Each row is a point on a tangle of strands that fork and nearly touch. The rows are in no order.
Points whose rows are less than 72.1 apart are linked; no others are.
saf: [-13  18  -9  -7 -28  21  20 -13   8  -3  -5   0   6 -29 -10 -12   3  29
  40  19  -5   3]
bopob: [-28  -9  16  30  -3 -24 -30 -10   5   8  26  -6 -29   1  24   9  -8  29
  20  18   7  20]
daru: [-17  23  22  32 -43 -22  28  -2 -11  18  22 -22  20  -2   5 -32 -17  18
  15  16 -11   6]
Pufat: [ 29  36   1  17 -21 -22  36  -8  -5 -10  16 -26   6 -23  -4  15  16   3
  28  -1 -15  11]
vofu: [-17   4   2  45   2 -28  -2   9 -12  20  -2  -1  21  12  32 -36 -17  17
  26  14   0   4]
tezod: [-39   5   4   4 -29 -17  -6 -12   9  16  18 -13 -23  18  15  10   7   0
  19  21  13  13]
Diba: [ 39  -2   6   0  17 -16  -3  10   2 -21  -4 -12   2   2   6  41   6 -40
 -30 -18  -5  -8]
nid: [ -4  11 -21  -2  18  23 -25 -21   9  31  -2   8  -3   4 -18 -38  -1   0
  37   1   5 -31]
Razaf: [  6  26 -32  -5  -8  -7   0  44  20 -30 -23 -16 -18  -2 -19 -20  16 -27
 -39 -31  21 -39]
luk: [ 36 -25  -4   0  31  26 -54  11 -61  -5 -22  -8  17  19   6 -13  10   0
  20   5   0   3]
savav: [ 13 -11 -35 -32   8   6 -19 -33  -8  27  30  22 -29  11 -10 -13  31  -4
 -13   7   8   2]
lote: [-13  -5 -29  -9  30  27 -14   0  23  12 -14  20  28  11 -14 -40 -20  15
   6 -30  32 -28]
lodu: [ -1 -18  14  11  -4 -33 -21 -12 -13  48   2  12 -14  29  28  -2   1  -7
   0  -1  13  34]
lapez: [-35   2 -18   3  15  -1  20  -2   6 -12  -4  37 -19  -5 -12  -2  -6   9
   8  13 -41   5]
Pab: [ -6  -2  -4  -4  16   9  -2  10  20   0 -19  12 -44  -4  -8  31  -8 -55
 -15 -28  -4 -17]
Nav: [-21 -24   6   8  27  22   0   1 -27   3 -10   0  27  13  14   0 -18 -28
  -3  -6  -5  -5]
vipal: [-45  -4  12  13  -8  11 -20 -15 -11  19  20 -15  -6   3  16 -10   0  -3
   4  29   2 -17]
ponuz: [ 13 -15  -9 -16  27  20  12 -20  15   3  -1  18  14   5 -27  10 -13  -5
 -28 -32  25  -6]
bugid: [-18  28  10  20 -14  -1  23 -19   5  24   9 -23  -7  -4   8   1  -7 -37
  23  -6 -19  -3]
Deza: [  4  26 -22   4   9   7  21  -3   8 -11   8   4   6 -16 -31 -17  -1 -10
  -1  11 -11 -14]
fodu: [ 17 -22  -2  -7  50  34 -41  13 -26  -3 -26  10  10  -6   3   1 -13   3
  26 -13   8  -2]
gemo: [-14 -10   2 -12  -9  31  28   3   8   2 -18 -14  32 -16 -31  -3   1  24
  21  -8  30  24]
kubir: [ 62  -7  11  20  23 -14 -23 -28 -41   0  -1 -38  17   7   6  29  11  16
  10  13 -19  17]
rar: [-20 -14  18 -12   9  19  16  13   1  -3 -27  12  -3  -8   6  32 -11 -37
 -21 -15 -16 -18]
tovif: [ 28  -6  -6 -26 -14 -13  27   3  29  10   6   9 -17 -11  17  23  19  29
  -1   0 -19  -1]
Lugaf: [ 23   5 -19  -3  15   3 -43  19  -4 -54  -8 -41  -3  -8   3  19  22  11
 -18 -17  12 -32]
Lomid: [ 24  -2   2  30  30 -16 -45 -35 -52 -24  10 -21  -3  18  12  31  11   8
  10  21 -23  19]
Saru: [ 31   8 -13  40   6 -27 -26  29  -7   6 -18  -3  14  15  12  -2   0  -6
  35 -12  -1  14]
pafi: [ 21  -4  17 -37 -32  -1  24  13   8 -39  24  -4  10 -14  14  29  14  30
 -20 -14  17  -8]
Rekom: [ 12  12   9   8   7  27  11   0   8 -15   1   0  -1 -30 -22  13   1  24
  33   3 -15   9]
Nub: [  3  -9  14  12  19  23 -22 -25 -34  15   7 -21  14   7 -32   9  -1 -36
   2 -15  23  -3]
guta: [  2  19 -33 -16  10  25  12   2  -6 -42  21 -12  -6 -26 -37   3  14 -16
 -29   5  -7 -15]
Lusa: [ -7  -8 -10   6   6   6  -4  -6  -1   3  -8  38 -13   5   3 -17 -13  28
  24  20 -10  22]
Paza: [ 39   3   1  -5   1 -16 -22  30  21 -34   2 -34  23  -7  21  25  19  17
 -23 -22  15 -18]
vimot: [-18 -16  29 -13 -50  -6  29  -3 -21  12   1  10  -3   3  20 -10   9  31
   4  22 -24  21]
Fedan: [-17  12 -14 -11  -5  29  13   8  12   0 -25 -15  22 -15 -12 -18  -1  17
  35  -1  12 -17]
Vilab: [ 14  22 -10   1   2   1  26   2  21 -28   6   9  -7 -27 -25  25   2   1
   4 -12  -9  15]
lem: [  4  -2 -20 -46 -17   1 -11 -24  18  39  12   6 -13  12 -16   0  28   7
   4   6  26  18]
Tepes: [-12   3  15 -18 -32   2  20 -40  23  35   2  17  -3   0 -10 -29  -8  40
  22  33 -21  -2]
simef: [-32  10   6  10 -14  -5  16  33  -2 -34 -11 -20   4 -17  -6  20  -8 -37
   2  -4  16   8]
vegub: [ -4  -8  15   4   7  16   4  32  11 -23 -26   5  -1 -19  -7  25 -14 -16
  -5  -5  10  -6]
rekor: [-22  -8  28  30 -18 -23  12  -8 -24  33   7 -21  31  -6  17 -59 -25  25
  15  13   0  12]
lok: [ 24  -3   9  11  12 -27 -24  -3  25  11  15  27  14  22   7 -29  -2  27
  -5   9  20  12]
Bupob: [-50   2  -7  10 -42 -20  50   3 -14  -6 -10  -5   3   3   5   5 -10  -3
  12  17 -28  16]
bab: [ -4 -14  21  -7 -13  15   6 -10  -5 -12   3 -21  16  -8 -14  20  -3  11
  -6  -9  27  18]
Lodez: [-17   0  34  49   4 -33 -12 -35 -13  21  23  -3 -25   0  25 -23 -20  16
  22  16 -15  17]
rabuz: [-38  -4 -24   5  11  -6  28  10  -3 -38   1  12 -10  -2  10  19  -8 -10
  -2   4 -14   6]
zanuz: [ 27 -19  -3  -2   2 -16 -35  19 -15   9 -14  17 -21  15  28   5  10   1
   7   9 -28   9]
Ved: [-29   0  24 -22 -48 -10  48 -34   2  31   1  -1   4   7  -1 -14 -11  29
   2  27 -13  23]
Gavan: [-10  11 -37  -3  16  15 -16  13 -22 -31  17   0 -13  -6 -17 -20  23 -16
 -25   9   1 -27]
zivip: [  9  21 -18 -24   7  14  18  22   5 -39 -14 -10 -26 -20 -25   1  16 -26
 -38 -28   4 -30]
gada: [-11  32   0  20 -22  -9  38 -15 -24   5  26 -29  18 -17  -1  -5   6  11
  19  11  -7   7]
Bebad: [ -1 -17 -11  -5  10   5  16  -8   0  35  -9  30   6 -12  18 -22   6  43
  18  33 -22  27]
Vig: [-15  18  -3 -18 -28   7  -4 -16  41   9  11  11  -7  -4 -16 -28   2  18
  25  29   6  -7]
Sot: [ 26 -12  -2  -4   0 -30  -8   4   5   1   2  14 -12  14  19  26  24  19
   3   0  -2  16]
Bug: [ -8   2 -11  -8 -26 -25 -10  10  -3  55   2   9   1  41  20 -23  11 -16
  -5   3  -1  15]
sarum: [  3 -19 -13 -19  -7   7  12  20 -33 -11 -30 -27   3 -22  22  48  13 -20
  -4 -11 -11  -6]
bibad: [ 10  -6  -7 -24   8  15 -18 -10 -12  -5  27   7  -6  -5 -15  -8  20  12
 -27  17  11  10]
pari: [-13  11 -47   8  23 -15  15  -7  21 -19  -3   8 -13   5 -10  -8   0 -12
 -38 -36  25 -36]
tosi: [-26  17  -5   6  14  37 -18  -1   8   0 -13  22   1   4 -15 -58 -19 -19
  24   0  -3 -15]
dasi: [ -3  -3 -11 -34 -16  -2  28  10  45 -11  -5  26 -19 -16  14  25   3  10
 -16 -20  -4 -20]
rer: [-20  15  58  30 -14 -15   6 -25   1  23  11   6 -18  12   9 -22 -32 -10
  16  22 -25  10]
rulof: [ 24  12 -10  -1  -3 -13  -5  19  -8  18  12  15 -20   8   9  -6  17 -18
 -12  15 -33   2]
Kotel: [  7  10 -18 -30 -28  -3   4   2   3  44  -7  19   0  20 -13 -29  27 -13
   7   7  12  22]
rif: [ -7 -36   0  12  56  31 -25 -10 -15   5  -9   7  15   3   8   2 -26  -1
   5  -6  15 -23]
Mavo: [ 16  -8  27 -10   3 -13   0 -12  40  19  10  44   0   9   0 -13  -8  39
 -14   7   4  16]
Gagid: [ 13  -7  -4 -15   8  -3 -13  11 -25  -6 -17 -13  -6  10   9  46  15 -25
  -8 -12  12   9]
lefi: [ -7  -3 -27  13  40 -13  -5 -10  12 -35  27  -4   0  -3  -3  -4 -12  12
 -41 -21  35 -27]
punef: [ -1   6   7 -55 -31   2  16  20  41 -23   8 -11  -8 -24   2  20   7  12
 -18  -9  18 -27]
Zugif: [ 35  10   4 -18 -20  -7  10  27  13   6   4  10  -2  -3 -18  -6  19 -11
  11   2 -24  21]
Lutoz: [ -6 -19  17  -8 -25  -1   6   3 -16  36 -15  13  -5 -10  39 -20   9  45
  11  29 -27   3]
libi: [ -6 -21  11 -23 -25  15  41  11 -10 -16 -23 -16   7 -33  17  38   8   5
   8   5 -14   5]
Deda: [ 25   1 -10   4  24  -8 -16   9  -2 -39  40   6  14   3  -3 -13   4  10
 -39  -7   4 -21]
Kiru: [ -1 -23  34   3   4  26 -26 -28 -18  12  -5 -29  21   2  -9  24 -14   0
   5 -16  31  13]
zuk: [-17   0  29  18 -15 -16  18 -27  24  20   6  16 -29   5  -8   7 -37  -9
   4  19 -33  27]
zav: [ 27  18   0  17  22 -17  -7   9   1 -30  29 -18   1  -9   6  18   9 -16
 -48 -10  -4 -29]
zal: [ -5   8  11  17   7  -3 -10 -10  30  -2 -10  -6 -19   6 -15  37 -13 -42
  -3 -32  14  -6]
bam: [  3 -18  39  -6 -16 -20   2 -23  13  36  15  28 -12  29  15  -9  -9   8
 -14   3  14  28]
ditu: [ -8 -10  22  -7   0  37 -32   1 -11  24  11  -2  -2  -4   0 -16  -5   5
   9  17   4 -13]
panek: [ 44 -24  11   2  10  -2 -34  -4 -48  11 -21 -20  22   5  16  11   4  10
  13   1 -10  16]
Guz: [-13   7 -21  50   1 -31 -25   9  -7   7 -10  -6   5  19  20  -7   3   2
  49   1  16  21]
beba: [-23  16 -27 -13   0 -10  16  25  41 -21 -21  11  -1  14 -13 -20  -6 -27
 -50 -26  20 -41]
fikeg: [-13  -9  24  10 -37 -12  42   2   2   7 -17  11  -8  12  -4   8 -25 -14
   7   5 -20  34]
gapub: [-26 -11 -10 -14 -27   4  65  -5 -14  -9  -7   2   9 -10  11  25   8  17
  14  13 -19  16]
guzu: [ 28 -11  -1  -4  28  22  -5 -12 -18   5  -2  10  11   3 -40   5  -8 -27
 -17 -12  12  15]
Deva: [ 25  22  24   8 -33 -11  19  26   2 -23   3 -22  -8  -6 -13  19  10 -13
  20   4 -17  18]
Bamov: [  3  14 -35   0  22   9 -36  29 -19 -32 -13 -21 -27  -2  -4   9  19 -18
 -36 -12   2 -40]
Dubeb: [ -3   0   9  16  10  23 -48  15   0  -6   5   1  -2  11 -14 -16   0 -21
 -11   2   6  -9]
Kizu: [-39  -8   6  14  11 -11   1  20 -19 -41 -12  -6 -12   0   5  36 -12 -40
 -19  -5  -4  12]
fumu: [ 44 -10  12 -22  -3 -10   1  -2  26 -18  19 -20  16 -16  20  21   9  45
 -21 -20  20 -20]
Voni: [  5  28   8   6  -4  -9  19 -23  41  15   4  -9  -3  -2 -15  14  -2 -30
  11 -18  -7 -13]
livul: [ 37  15  -7  27  15 -28 -21  21  -4  11  -1  23  27  15  10 -28 -12   8
   4  -5   3   7]
Muru: [ -9  -2  15   5  15  22 -19  21 -23 -16   8 -10  19   3   7   4  -7 -33
 -38   5   0 -16]
dabon: [-14  -2 -21 -14  24  24  -5  13  17   7 -28  34  18  28 -20 -61 -28 -11
  12  -7   1 -16]
Sepad: [ -9 -18 -18 -18  39  19 -11 -18  13  13  -1  14  24   7  -3 -14  -6  19
 -32 -20  35 -21]

Follow the links from the first point to the second, and from the first to the third. Name the last point that the two ways share.
sarum; vofu; Rekom => guta
fumu; vegub; Nub => saf
Bebad; punef; beba => guta
bugid; Sepad; Deza => saf

A fork is a point with three links, a tip a point with one. Leave the first point through the second and follow the links. Name the first fork or tip that comes.
Bamov; Lugaf => bibad
Nav; Muru => guta
Ved; vimot => bugid
bab; Kiru => nid
ditu; Dubeb => Lomid
Pab; rar => saf
